Each row is a point on a tangle of strands that fork, close into loops and nearly touch. The rows are in no order.
Points whose rows are less than 160 apart are linked; no others are. Some points are linked to none.
j_570: -43 4 17 -12 -25 32 -8 -30 -11 -13 38 31 17 2 36 53 -19 44 -29 20 13 1
 -46 8 -59 6 9 -54 -53 -6 -6 -22 18 38 27 -51 23 -5 -25 1 -45 4 -21 -4
 15 -50 -33 12 10 54 1 5 -3 28
j_621: -2 26 58 2 29 -1 46 -4 13 -17 -37 -45 -3 31 -2 14 13 11 9 35 -23 58 2 0
 43 18 -8 17 -34 -20 -9 -32 -20 -29 -18 45 -8 41 4 -58 -23 13 71 -57 -13
 56 -28 -24 -38 -6 -18 9 6 18
j_607: -6 -1 2 6 33 45 -65 3 -10 3 36 45 -23 -17 -5 8 -2 -46 -4 -27 -25 -63 -5
 -76 -24 7 11 30 -24 -3 28 47 5 15 -44 -44 -52 -13 6 29 13 5 -34 -7 3
 -13 40 -10 29 -45 -16 -23 -17 -8
j_667: 3 -10 10 14 -22 -18 -1 -39 31 40 30 4 10 -29 -8 8 10 43 -23 -2 25 -28 10
 86 -41 24 -5 -43 32 -3 -30 16 17 12 46 -45 33 0 -35 12 5 -4 -34 14 21
 -74 -42 17 -21 28 52 31 -44 -18
j_52: 20 31 28 -43 -55 -42 19 -50 20 -17 -18 8 13 -36 -12 2 6 49 3 -13 22 -43
 34 49 22 -18 40 -16 -4 -19 -13 13 -4 -9 42 9 19 34 -28 -74 7 -22 -3 -41
 -39 -30 -51 31 -16 -12 42 16 32 -42
j_763: 47 20 10 -21 -31 -1 32 -19 -4 -34 -10 -20 14 1 29 -19 -3 19 34 -1 -51 11
 -9 -6 54 3 27 4 -1 -5 -20 -1 -11 -6 8 7 -20 -10 8 -13 20 22 3 20 -41 -3
 -35 30 -17 -66 -7 9 45 21
j_456: 29 32 -10 15 -26 -10 19 -1 -9 10 19 3 -11 -10 -14 1 -18 -1 29 -17 8 13
 -14 43 -18 1 -10 -5 72 -16 -7 -33 34 4 36 -6 26 -30 -3 53 18 -9 -51 8
 14 -26 -16 22 9 -13 20 16 -19 -14
j_351: 19 9 -32 5 -7 27 -11 -3 -9 -4 -2 28 -5 -5 31 -5 -5 -2 40 -32 -47 -16 -43
 -33 -27 -5 19 29 27 -17 4 37 11 13 -13 1 -27 -27 13 30 10 6 -23 27 -14
 12 12 48 -3 -62 6 10 -4 -23
j_755: -9 -34 -6 -15 -21 -1 4 32 -17 -6 17 -30 -27 -28 -2 -59 -67 -2 -30 -21 41
 3 56 -25 -9 -65 4 -2 24 -2 3 -40 -6 -13 34 33 38 -54 65 27 18 -26 -44
 28 -7 -27 38 14 76 55 -4 -14 -5 29
j_448: 10 20 44 14 9 -8 46 8 5 -30 -22 -35 -9 59 -1 46 26 0 8 63 -37 68 -26 9
 21 7 -3 22 -57 -18 -44 -26 0 -14 -2 15 -5 31 8 -45 -45 31 51 -51 24 36
 -44 -18 -24 -7 -32 25 23 44
j_651: -27 -18 18 -6 32 17 -28 -34 27 14 -1 1 69 -42 -7 -21 41 -2 -10 -1 16 -32
 18 15 38 36 -18 -11 -29 -4 28 64 -11 -40 3 7 -29 17 -17 -59 3 7 48 -18
 -17 -1 -24 -8 -23 11 28 -16 -5 -37
j_843: -18 -7 16 -36 -11 9 37 11 -6 -63 6 -48 6 9 33 -40 -39 5 -58 0 -5 30 38
 -67 45 -34 30 -8 -50 -3 -5 -32 -38 -13 -9 41 55 -15 29 -22 -11 16 15
 -25 -43 12 25 -1 6 50 -43 1 19 78
j_345: 27 15 7 14 2 -58 9 -16 22 39 14 -11 27 33 -30 40 28 -3 -11 54 -8 43 -25
 58 -52 14 -25 6 -30 -17 -18 34 17 -32 16 -50 37 26 -33 -28 -31 17 44 2
 43 -29 -33 -36 -36 22 -10 22 -1 -24
j_498: 6 23 15 3 -24 -20 7 -47 29 -5 9 25 38 1 6 49 34 61 11 6 -11 8 -15 44 -45
 26 13 -23 -48 -32 1 31 24 -18 43 -28 16 35 -71 -44 -20 8 18 -7 -15 -38
 -42 24 -34 7 3 28 10 -15
j_544: 4 4 45 31 58 26 -11 -3 11 14 26 -6 12 15 -23 14 68 3 -3 -18 4 -14 -17
 -12 38 47 -31 0 -61 -6 36 4 -2 -25 -1 -12 -71 -31 -38 8 20 22 22 -24 1
 -43 -15 -25 -7 -14 -10 -41 -7 6
j_487: -28 -63 -55 2 -29 -49 -33 24 9 35 -41 -10 -17 -30 3 -65 -50 10 1 -18 44
 -18 30 16 -17 -40 -8 -7 88 18 -10 -25 -19 7 0 30 29 -42 41 32 28 -41
 -25 60 -1 16 42 8 29 37 8 -2 -10 10
j_813: -6 22 -4 18 45 44 -8 14 3 1 -9 2 10 48 -22 41 46 -37 31 -16 -3 34 -40
 -37 -43 1 -50 30 -1 -34 40 7 31 -31 -21 18 -25 -3 -30 31 6 -5 29 -32 42
 40 6 23 -12 -19 1 -9 -10 -41
j_676: -45 -19 -34 -12 -25 32 -2 -11 -3 -9 -16 38 35 -30 9 13 -8 33 -22 -53 56
 -14 -22 -7 -47 -8 -15 -29 36 -30 19 -2 12 18 13 24 0 -2 -14 18 -4 -39
 -19 -12 -32 6 1 52 31 19 67 28 -44 -35
j_373: 35 20 -9 4 -8 -34 9 0 -8 24 4 -7 17 25 -5 -20 7 -20 16 -7 -12 32 -11 32
 36 30 -28 10 34 -6 -9 -4 0 -23 5 2 1 -3 10 12 5 34 15 4 -2 8 -18 -22
 -40 -45 18 11 7 -23
j_780: 52 -1 -22 23 -15 -73 -13 -2 0 25 -1 -16 -6 7 -3 -24 -14 -2 22 7 -32 20
 -10 54 36 29 -11 16 47 33 -47 -1 -14 -9 -21 -34 11 15 29 10 6 61 15 57
 26 27 2 -46 -63 -40 -3 10 4 -11
j_564: 44 16 31 -15 -28 32 33 -3 -6 -36 16 -19 -12 -13 19 -26 1 21 20 -9 -28
 -30 17 -9 31 -26 32 -3 15 -4 -18 -5 -8 5 38 13 -31 -28 12 18 39 1 -32
 19 -29 -44 -28 51 13 -40 25 -10 22 10
j_496: 39 -7 -5 52 -29 -14 -9 -34 16 -8 -4 14 -17 -9 -2 -4 -18 32 1 -1 -65 -48
 1 52 -3 28 37 -18 39 72 -42 45 -2 47 7 -57 -21 12 34 20 35 47 -28 79 12
 -11 6 -10 -33 -49 2 0 13 3
j_126: 33 -21 -17 26 5 -67 0 -12 24 61 7 -26 -8 22 -35 15 33 2 -4 51 -17 17 -38
 79 -39 14 -22 0 -11 28 -33 37 3 -11 -17 -65 41 25 -16 -8 -18 27 26 46
 72 -17 -14 -51 -57 12 -25 5 0 -14
j_918: 29 11 -20 19 -3 16 0 -7 -12 -26 -14 31 6 17 19 36 37 15 44 -13 -70 5 -56
 -27 -24 19 16 6 -20 -7 -6 32 24 4 -9 -25 -45 -25 -17 44 0 38 -12 17 15
 -18 0 34 -12 -66 -18 17 22 0
j_247: 13 3 21 13 -18 8 11 -9 15 8 33 6 -1 -20 -6 -2 13 31 1 -13 4 -24 1 53 -31
 8 -3 -32 54 -11 -32 -9 20 12 49 -23 11 -24 -14 49 34 10 -57 1 15 -71
 -39 38 -2 -8 63 14 -35 -24
j_411: -25 -31 -26 -40 -49 -27 6 -3 5 -7 -46 6 27 -28 27 -46 -18 -17 16 -9 16
 17 41 -2 41 -1 7 -6 20 -14 16 20 -22 -36 -10 28 13 42 19 -57 -13 -17 50
 -1 -40 36 -9 7 -10 0 21 22 20 -7
j_21: -10 -25 -6 -52 -36 -14 24 1 15 -17 -48 8 48 -20 33 -42 -22 7 0 -37 42 -1
 32 -15 24 -38 11 -4 46 -14 36 -4 -24 -16 -5 76 -9 25 10 -49 29 -50 16
 14 -66 22 -3 30 24 -19 55 17 19 -9
j_715: 10 -23 -14 -42 8 15 -18 24 -26 1 48 12 -66 -24 -4 -25 -54 -22 -10 -14 18
 -17 14 -62 -9 -40 -4 24 -7 -20 2 -10 17 14 -7 17 23 -22 25 35 8 -36 -60
 -20 2 -24 57 -1 64 10 -31 -28 -6 5
j_548: -28 -4 -33 4 -51 -15 11 6 -18 -18 -24 23 20 -41 2 2 -60 11 -2 -43 63 19
 -4 0 -35 -44 8 -21 73 -37 24 -37 -3 15 31 42 13 1 21 11 -17 -57 -15 1
 -21 18 11 28 56 37 50 29 -20 -9
j_953: -30 13 66 6 43 19 57 4 2 -23 -44 -40 -14 15 -5 -3 -11 18 -10 3 -8 61 11
 -20 46 5 11 8 -20 -10 41 -60 -26 -5 -30 76 -11 48 -10 -52 -17 -13 61
 -34 -45 53 7 -26 -45 16 -32 -17 -19 16
j_272: -25 3 34 0 73 42 -24 34 -12 -16 2 -51 -24 40 -47 13 61 -63 -25 21 30 2
 21 -46 -6 8 -49 48 -30 -11 29 -1 10 -16 -44 11 -32 9 -27 1 9 -15 19 -69
 57 24 17 -35 43 4 -4 -31 -22 -25
j_791: 26 -5 -54 -42 0 -14 -9 40 -27 -10 17 -14 -68 3 12 -17 -64 -31 4 -4 -15 9
 12 -50 -7 -57 19 34 -6 -4 0 -17 16 22 -15 12 52 -37 34 39 2 -21 -43 9
 14 7 52 12 34 8 -56 -12 17 29
j_821: -12 3 19 -24 32 11 -12 58 -37 -16 -5 -54 -46 61 -35 -6 39 -65 -23 49 0
 21 33 -35 -2 2 -32 54 -19 9 -18 -6 -2 -10 -47 18 14 5 13 3 -9 -5 8 -77
 34 29 31 -39 46 18 -29 0 -27 -5
j_445: 36 10 28 15 10 -29 33 1 -4 -14 -19 -24 -7 87 -18 41 56 18 14 39 -46 65
 -44 17 12 23 -17 19 -46 -18 -46 -11 0 -25 11 0 -42 16 -12 -14 -14 50 47
 -24 42 -1 -38 -31 -22 -36 -19 17 24 24
j_894: -27 -56 -46 9 -37 -54 -36 -23 23 66 -9 -7 -26 -56 1 -39 -15 38 -16 7 36
 -50 27 68 8 -17 3 -38 37 43 -49 -4 -21 22 12 -13 40 -24 15 10 14 -30
 -20 38 21 -13 2 -12 -11 76 4 8 -6 18
j_706: -15 -2 0 20 19 22 -64 -10 6 15 32 33 -19 -20 -9 1 -11 -18 -7 -25 -21 -69
 -1 -20 -18 18 16 3 -9 34 -17 37 11 42 -33 -92 -34 -17 20 45 6 19 -47 28
 19 -44 28 -3 32 -26 -7 -17 -28 5
j_747: 7 4 28 0 48 24 9 12 -8 8 15 -15 1 3 6 -17 37 -17 -5 -9 -3 -3 -9 -24 46
 38 -29 10 -21 4 28 15 -14 -13 -7 20 -40 -20 -2 -2 17 17 17 -21 -29 -9 1
 -27 1 -26 -6 -35 -6 3
j_504: -27 -38 -58 9 22 -23 -32 6 14 38 -3 0 -12 -7 6 -5 12 -9 -7 52 -15 -33
 -14 31 0 12 -7 -10 -5 65 -28 23 -5 32 -38 -54 33 3 13 19 -19 19 6 45 50
 16 12 -23 -28 25 -41 -13 6 16
j_446: -4 -15 -14 6 17 11 -29 50 -13 -2 -8 14 -16 14 19 -50 -27 -56 -16 9 -43
 -13 34 -58 6 6 9 29 10 32 10 59 -22 17 -42 -17 -10 -10 56 5 12 34 -7 25
 -24 31 49 -21 6 -28 -44 -13 1 8
j_967: -31 21 15 -24 -51 35 6 -25 -26 -42 25 34 20 -25 42 39 -50 66 -23 -7 20
 -4 -18 0 -23 -31 38 -50 -42 -3 -10 -28 -18 30 27 -4 7 0 -11 -24 -39 -12
 -16 -20 -9 -5 -32 26 12 69 20 10 19 25
j_694: 10 23 -2 24 38 15 -19 -2 0 23 11 10 24 37 -16 18 38 -25 32 -37 -4 14 -45
 -7 -24 26 -47 12 19 -27 33 27 26 -24 0 -11 -31 -19 -31 54 18 20 2 -15
 24 8 15 10 -23 -34 26 -3 -10 -35
j_366: -18 12 43 24 58 47 -18 20 -1 -29 -5 -46 -20 67 -43 37 79 -39 -7 25 7 27
 -1 -22 -20 12 -47 49 -40 -8 1 -3 13 -24 -17 -5 -50 -7 -44 -10 13 8 32
 -52 81 19 -21 -23 29 -4 -14 -14 -7 0
j_693: 18 63 29 23 -39 -9 41 -23 -3 -23 11 10 20 -25 7 34 -28 19 23 -14 27 12
 19 54 16 -8 22 -15 33 -29 14 -67 -5 -16 65 35 12 21 -29 -32 6 -10 -6
 -20 -35 -17 -43 15 6 -7 33 26 14 6
j_68: -41 29 12 -12 -31 42 8 -33 -17 -41 -9 43 24 -28 27 41 -34 49 -1 -33 40
 -5 -23 4 -3 -24 39 -46 -35 -3 24 -35 -38 18 33 28 -14 36 -37 -53 -37
 -25 8 -32 -36 23 -13 26 -1 56 18 2 20 17
j_471: 43 -17 -18 39 -20 -53 -18 -41 14 18 -7 4 10 -18 -8 -9 -2 26 15 5 -45 -26
 -5 76 8 35 13 -9 26 48 -39 43 -10 16 -3 -50 10 21 13 -5 9 53 -4 79 17
 10 -3 -34 -69 -36 -6 5 14 -10
j_595: -15 9 32 14 49 58 24 23 -7 -14 -25 -7 -4 33 -10 43 50 -20 8 0 9 36 -20
 -42 -20 9 -24 17 -33 -16 46 -29 13 -18 -22 51 -23 12 -27 -1 -17 -33 46
 -31 19 60 -6 -1 -9 -8 -26 -27 -7 -16
j_530: 15 27 -35 -23 -16 -22 18 45 -22 -34 2 -38 -42 42 10 5 -58 -39 7 18 -20
 47 -1 -39 6 -65 18 35 -13 -4 -1 -58 18 12 -17 10 60 -25 45 31 -22 -3
 -16 4 15 12 27 14 29 10 -51 10 14 49
j_300: 20 13 1 4 14 34 20 5 -9 -28 -17 21 -16 29 19 53 45 5 35 -2 -57 18 -50
 -61 -1 7 23 14 -55 -7 10 3 19 -3 -26 11 -56 -30 -30 11 -8 11 13 -12 10
 16 -5 31 -11 -49 -49 -12 30 23
j_402: 8 -16 -20 49 18 -20 -30 -24 26 54 26 -7 -45 -12 -21 -3 17 16 0 12 9 -41
 -24 78 -21 31 -15 -34 39 59 -32 -3 0 34 -16 -82 12 10 -6 47 39 27 -52
 52 56 -36 31 -21 -25 -6 -10 -16 -11 22
j_797: 26 43 9 12 -31 -30 24 -7 -3 -4 -4 4 26 0 18 16 -32 0 47 -36 34 47 1 23
 31 4 10 2 45 -45 38 -53 4 -29 22 52 17 18 -7 -12 7 -11 21 -12 -32 34
 -24 0 0 -37 37 23 0 -6
j_307: -54 19 -6 -5 -33 6 19 -7 -31 -38 -26 36 26 -29 22 29 -43 -1 -1 -26 52 30
 4 -10 16 -31 31 -34 -7 -15 33 -40 -47 -4 18 42 -8 57 -17 -51 -53 -30 26
 -29 -34 50 19 0 13 61 17 17 28 18
j_465: 0 -26 -34 25 32 -28 -27 19 13 13 -26 -13 -15 6 -13 -8 5 -28 -11 48 -53
 -5 -1 23 6 20 -7 15 1 61 -39 45 -13 18 -46 -68 10 14 33 -4 -22 51 28 44
 45 41 2 -38 -45 1 -43 -4 11 9
j_249: 7 -19 -42 6 14 -17 -42 52 2 9 -9 8 -60 15 15 -36 -53 -44 -22 9 -23 -24
 45 -46 -2 -22 48 24 7 57 -20 26 -14 39 -51 -22 18 -24 56 12 22 32 -42
 50 -7 46 80 -33 1 -12 -65 -21 7 29
j_8: -20 -14 -19 17 33 38 -39 0 13 22 2 22 54 -13 -9 -14 20 -32 13 -40 8 -26
 -31 -12 -39 15 -37 15 43 -21 50 55 14 -4 -22 -14 -28 -7 -4 31 27 11 -8
 12 9 16 32 27 -7 -19 45 -3 -36 -47
j_558: -2 -14 -15 -40 50 -3 -89 24 -15 0 26 28 -48 0 -23 -11 -47 -62 -20 25 -16
 -61 44 -74 -21 -9 20 12 -39 10 -26 15 18 23 -89 -63 -4 4 -10 29 -15 -3
 -50 -11 18 -4 58 -40 47 -3 -43 -38 -24 22
j_212: -14 -19 56 -10 22 36 59 -4 -7 -18 10 -25 -9 -22 14 -21 -23 32 -32 -34 47
 16 20 -53 28 -41 34 -1 -20 0 62 -55 -20 12 7 100 -17 2 -1 -29 1 -58 -6
 2 -68 31 32 3 18 16 -14 -37 -18 18
j_35: 16 -4 12 6 -32 -19 -2 -46 34 9 11 12 35 -13 10 32 35 65 -5 1 -17 -16 -8
 63 -50 31 -4 -31 -6 -22 -18 46 22 -5 49 -40 16 11 -64 -10 8 12 -3 11 -4
 -72 -37 28 -27 -3 42 39 -15 -22
j_519: -7 4 34 -1 -16 50 38 -12 -10 -15 22 9 7 -31 9 -1 -16 25 -3 -29 37 -11 1
 -30 13 -27 15 -16 -10 -13 18 -49 -3 16 39 59 -6 -21 4 -4 6 -48 -21 -7
 -39 -3 -8 23 36 22 15 -19 -11 9
j_312: -44 -45 -26 -14 8 40 -21 4 7 13 -24 26 66 -33 21 -21 14 -11 -3 -34 35
 -24 -5 -32 -19 3 -22 -11 41 -4 39 42 1 -5 -18 25 -25 6 5 9 4 -26 6 8
 -21 23 13 29 20 5 52 10 -33 -44
j_977: -3 -32 -61 33 -6 -47 -29 -12 29 62 -4 -8 -23 -32 -5 -21 8 9 3 24 16 -34
 -8 70 -1 16 -5 -21 41 62 -19 -10 -14 22 -19 -30 40 -6 19 27 18 1 -22 53
 27 23 29 -24 -35 28 -20 4 8 15
j_535: -46 -7 -22 -34 -54 -32 9 -23 0 -23 -49 32 23 -29 19 4 -26 -7 15 -24 42
 22 30 -4 12 -20 20 -30 3 -29 32 2 -21 -19 3 28 0 63 7 -71 -48 -32 57
 -23 -24 43 -4 9 1 36 30 28 33 -9
j_486: 23 -17 -40 -1 -3 -34 -6 33 0 8 10 -42 -65 -5 1 -44 -31 -8 -9 15 7 10 39
 24 27 -29 14 1 17 43 -27 -51 1 11 10 -18 58 -34 49 42 19 7 -36 45 11
 -25 29 -9 19 41 -54 -16 14 35
j_283: 43 13 0 -42 -69 -85 14 -48 18 1 -17 -17 22 -35 -16 -11 -1 41 29 -4 -18
 -13 33 56 21 -6 54 -2 -16 -7 -37 46 10 -20 7 -25 45 49 -8 -70 -8 7 -11
 4 -13 -12 -51 11 -28 -24 8 19 33 -29
j_941: 8 21 -43 2 4 -40 6 40 -24 35 5 -25 -44 58 -41 0 -5 -46 16 28 10 38 -15
 38 1 -2 -46 31 27 20 -19 -37 19 -1 -28 -14 26 -8 27 37 -3 4 -3 4 40 14
 21 -25 -5 -6 -18 7 -9 -9
j_418: 4 -10 -6 -34 49 33 -59 26 -26 -11 30 26 -38 3 -7 10 -1 -60 -5 17 -11 -43
 1 -96 -11 -12 3 27 -54 -7 10 17 9 3 -62 -25 -30 -4 -27 22 -12 -15 -32
 -32 21 -12 34 -13 39 -19 -32 -34 -17 2
j_22: -17 8 9 15 13 -15 19 8 -1 25 4 -13 32 -2 -14 3 11 -26 -27 33 31 28 13 23
 23 28 -34 -1 -18 -5 18 -19 -6 -22 22 20 26 18 6 -23 -32 -16 42 -42 -13
 -5 -11 -38 -5 56 4 6 -9 -9
j_355: 40 4 5 -19 -32 -25 16 -41 6 -17 -13 -12 32 -20 11 -10 1 32 27 20 -62 -2
 -11 36 45 16 26 -1 -17 7 -44 44 1 -9 9 -27 8 24 -4 -37 3 31 2 17 -18
 -10 -41 12 -37 -48 -11 13 45 -6
j_178: 37 16 -30 -1 -19 14 3 9 -15 -3 16 4 -26 -16 7 -15 -31 -3 35 -30 -13 -5
 -29 -10 -22 -28 5 25 50 -26 6 -10 19 11 13 16 6 -36 30 50 17 -18 -40 16
 5 -7 7 44 14 -27 6 5 -11 -10
j_6: -28 -20 -59 -5 21 2 -33 18 -9 43 8 18 -29 -20 -10 -30 -27 -38 7 -7 4 -28
 -9 -14 -31 -9 -16 15 45 19 8 18 11 24 -39 -26 -2 -18 35 44 15 -16 -40
 22 25 11 62 1 11 -8 -14 -19 -19 -9
j_326: -6 -25 11 -14 14 22 5 32 -9 -3 -15 2 27 -8 41 -74 -1 -36 -22 -2 -11 -13
 34 -68 28 2 -2 21 4 1 24 55 -42 -2 -26 41 -19 2 45 -14 21 12 0 17 -61
 19 33 -11 1 -28 -24 -8 6 11
j_53: -19 -46 -11 -24 -33 -24 -16 7 19 9 -19 10 -7 -50 -8 -51 -43 55 -30 1 30
 -62 51 22 8 -49 -2 -35 60 12 -52 -14 -32 20 31 4 16 -29 38 21 24 -33 -6
 28 -1 -40 -14 26 35 61 84 12 -11 -16
j_375: 29 10 8 41 -11 20 -33 -1 1 -6 13 27 -26 -7 -4 -7 -8 3 -2 -26 -53 -52 8
 -16 -13 17 35 0 22 40 -20 46 16 48 -2 -64 -47 -17 39 35 24 37 -43 40
 -10 -37 23 -1 10 -55 8 -6 9 1
j_75: -32 0 18 19 38 17 -4 -9 25 21 18 4 52 -10 -22 9 39 -17 -18 3 48 2 1 21
 14 45 -50 -18 -25 -7 46 12 14 -34 17 6 -6 8 -29 -16 -9 -13 39 -32 11
 -17 -18 -19 -14 33 31 -5 -20 -21
j_91: 4 -13 20 -1 16 30 -6 19 -10 23 10 4 27 -7 9 -59 5 -32 -12 -24 1 -27 10
 -22 36 17 -15 13 14 8 25 40 -22 5 3 23 -29 -16 33 -4 23 10 -13 10 -51
 -4 21 -17 12 -24 24 -17 -6 -18
j_154: 5 11 -5 -25 8 -15 9 60 -33 -23 7 -45 -69 67 -19 2 -6 -51 -13 46 -14 41
 22 -38 9 -27 -2 48 -26 12 -35 -23 8 1 -35 10 35 -11 19 14 -12 1 -12 -48
 5 11 41 -18 41 15 -53 4 -5 28
j_179: -25 2 18 -13 30 58 17 25 -14 -46 -10 11 1 34 2 43 43 -16 1 20 -16 11 -28
 -71 -13 6 2 11 -60 1 19 -22 16 -1 -28 20 -20 -10 -32 1 -29 -10 28 -35
 24 43 -16 16 -6 1 -49 -26 0 13
j_814: -11 -17 -29 -17 -42 -10 3 9 3 -15 -18 11 -5 -45 -8 -23 -52 51 -22 -24 34
 -27 29 17 -29 -53 9 -25 82 -15 -25 -38 -9 31 40 15 27 -19 23 28 17 -35
 -20 21 0 -20 -24 45 44 38 69 23 -22 -11
j_88: 9 0 33 23 30 -1 6 -20 21 7 34 0 18 22 -6 39 65 24 -2 13 -13 5 -35 17 -6
 52 -20 -11 -64 -4 3 14 14 -16 26 -38 -31 -14 -41 -1 10 27 17 -8 20 -77
 -31 -19 -7 -11 -9 -6 12 13
j_143: 9 -1 14 -11 -13 27 34 17 -17 -3 39 -14 -21 -19 6 -37 -29 -5 -18 -20 35 2
 22 -42 5 -37 3 10 14 -22 18 -38 -8 -3 42 45 24 -36 39 22 15 -39 -37 -6
 -31 -24 24 12 63 27 1 -16 -9 13
j_540: -19 -1 7 -3 9 12 9 -8 -1 3 31 15 13 27 14 53 23 6 -15 45 -5 8 -48 -2 -38
 22 -10 -17 -51 6 -4 -8 31 13 20 -53 12 -9 -25 3 -32 15 9 -5 27 -51 -28
 3 2 20 -31 8 6 18
j_288: -62 29 -27 4 -10 36 -5 7 -13 -29 -30 40 33 19 25 63 -11 -7 4 18 18 44
 -29 -26 -51 -1 -10 -22 -13 -14 15 -24 11 -3 -2 -4 21 37 -24 -4 -61 -16
 32 -21 27 50 -18 22 -1 49 -6 24 2 -5
j_364: -2 34 39 32 6 -4 28 -41 25 -3 0 19 31 20 0 72 34 52 20 14 -13 37 -27 47
 -33 24 13 -21 -62 -25 17 -25 7 -22 47 0 -11 26 -77 -50 -12 12 39 -19
 -19 -15 -35 -1 -46 4 -16 5 17 6
j_387: -10 -14 -35 -1 22 7 -79 18 10 23 20 27 -69 -12 5 -16 -56 -25 -25 3 -20
 -65 41 -36 -18 -14 42 -3 -5 59 -32 14 6 50 -65 -62 8 -10 21 34 18 3 -63
 32 13 9 80 -31 29 -10 -57 -38 -5 36
j_878: -22 -47 -23 -18 -35 -22 -9 -19 -3 31 7 0 4 -42 0 -42 -36 16 -35 12 29
 -20 32 29 26 -7 -2 -26 11 24 -27 0 -13 11 27 -11 35 -26 26 -3 -17 -28
 -9 19 -10 -32 -6 -10 17 70 21 7 -4 4
j_218: -12 -2 6 -29 -13 3 -15 -48 31 5 -13 18 49 -38 -6 0 33 33 -2 -20 14 -55
 22 41 31 20 0 -20 -10 -6 5 52 -6 -22 20 6 -10 23 -39 -53 13 -7 20 -14
 -48 -21 -27 20 -23 -6 54 11 8 -46
j_645: -8 -4 61 3 40 34 57 4 -6 1 -9 -33 -5 -3 -6 -11 3 22 -11 -27 23 35 1 -22
 42 11 11 3 -11 -5 75 -43 -8 -3 -9 92 -26 14 -12 -24 6 -36 31 -12 -56 34
 19 -8 -19 1 -17 -47 -31 1
j_839: -13 -13 -12 -8 38 12 -15 28 -4 -20 -15 -9 6 32 -6 17 35 -34 -7 52 -50 5
 -12 -21 -2 18 -24 16 -20 23 -25 37 4 1 -38 -58 -7 -2 2 5 -32 34 31 1 63
 12 -19 -9 -11 -2 -38 5 8 7
j_738: 20 0 5 -21 -12 2 26 8 -4 1 -11 -3 37 -14 8 -44 -6 -2 12 -46 22 -18 13 -1
 29 -9 -4 -3 51 -20 27 5 -12 -12 10 72 -14 -6 6 -13 41 -24 -11 10 -62 5
 2 18 11 -36 55 6 6 -23
j_132: 39 40 44 9 -30 11 42 -36 0 -31 4 0 4 -3 10 16 17 51 26 -18 -4 -3 6 37 19
 -2 28 -17 23 -28 -8 -41 10 -14 53 39 -23 -14 -42 7 44 -4 -18 -7 -29 -32
 -52 42 -12 -43 39 1 15 -5
j_716: 5 35 10 24 -9 -44 26 -7 -2 27 7 -8 15 3 -22 34 -5 -13 -6 48 9 43 -3 55
 -3 7 -7 -3 -34 -17 -11 2 -2 -18 29 -8 40 34 -9 -47 -58 7 33 -26 4 -9
 -30 -37 -25 49 -6 27 7 -9
j_833: 21 18 33 23 44 8 2 1 0 3 -16 -31 -5 90 -39 43 90 -6 2 15 -20 59 -18 -12
 -6 16 -50 34 -31 -20 -11 -1 8 -34 10 -3 -66 -6 -32 8 10 41 45 -33 70 10
 -25 -36 -10 -20 -2 3 9 4
j_198: 22 26 4 7 6 -7 27 6 -7 15 -4 3 18 38 10 0 9 -23 43 -19 9 57 -18 -6 29 17
 -20 8 30 -41 23 -21 9 -27 -11 45 1 10 2 7 0 5 28 -20 -18 46 -20 -8 -22
 -46 24 1 -1 -21

A tip is a point with one link. Name the tips that can be reached along the links from each point below, in the order of the rows.
j_249 -> j_126
j_154 -> j_755
j_179 -> j_402, j_364, j_839

How many points has the smallest loop of links through each point below? Write 0 if it is on no loop.
j_833 -> 16
j_535 -> 13
j_716 -> 0
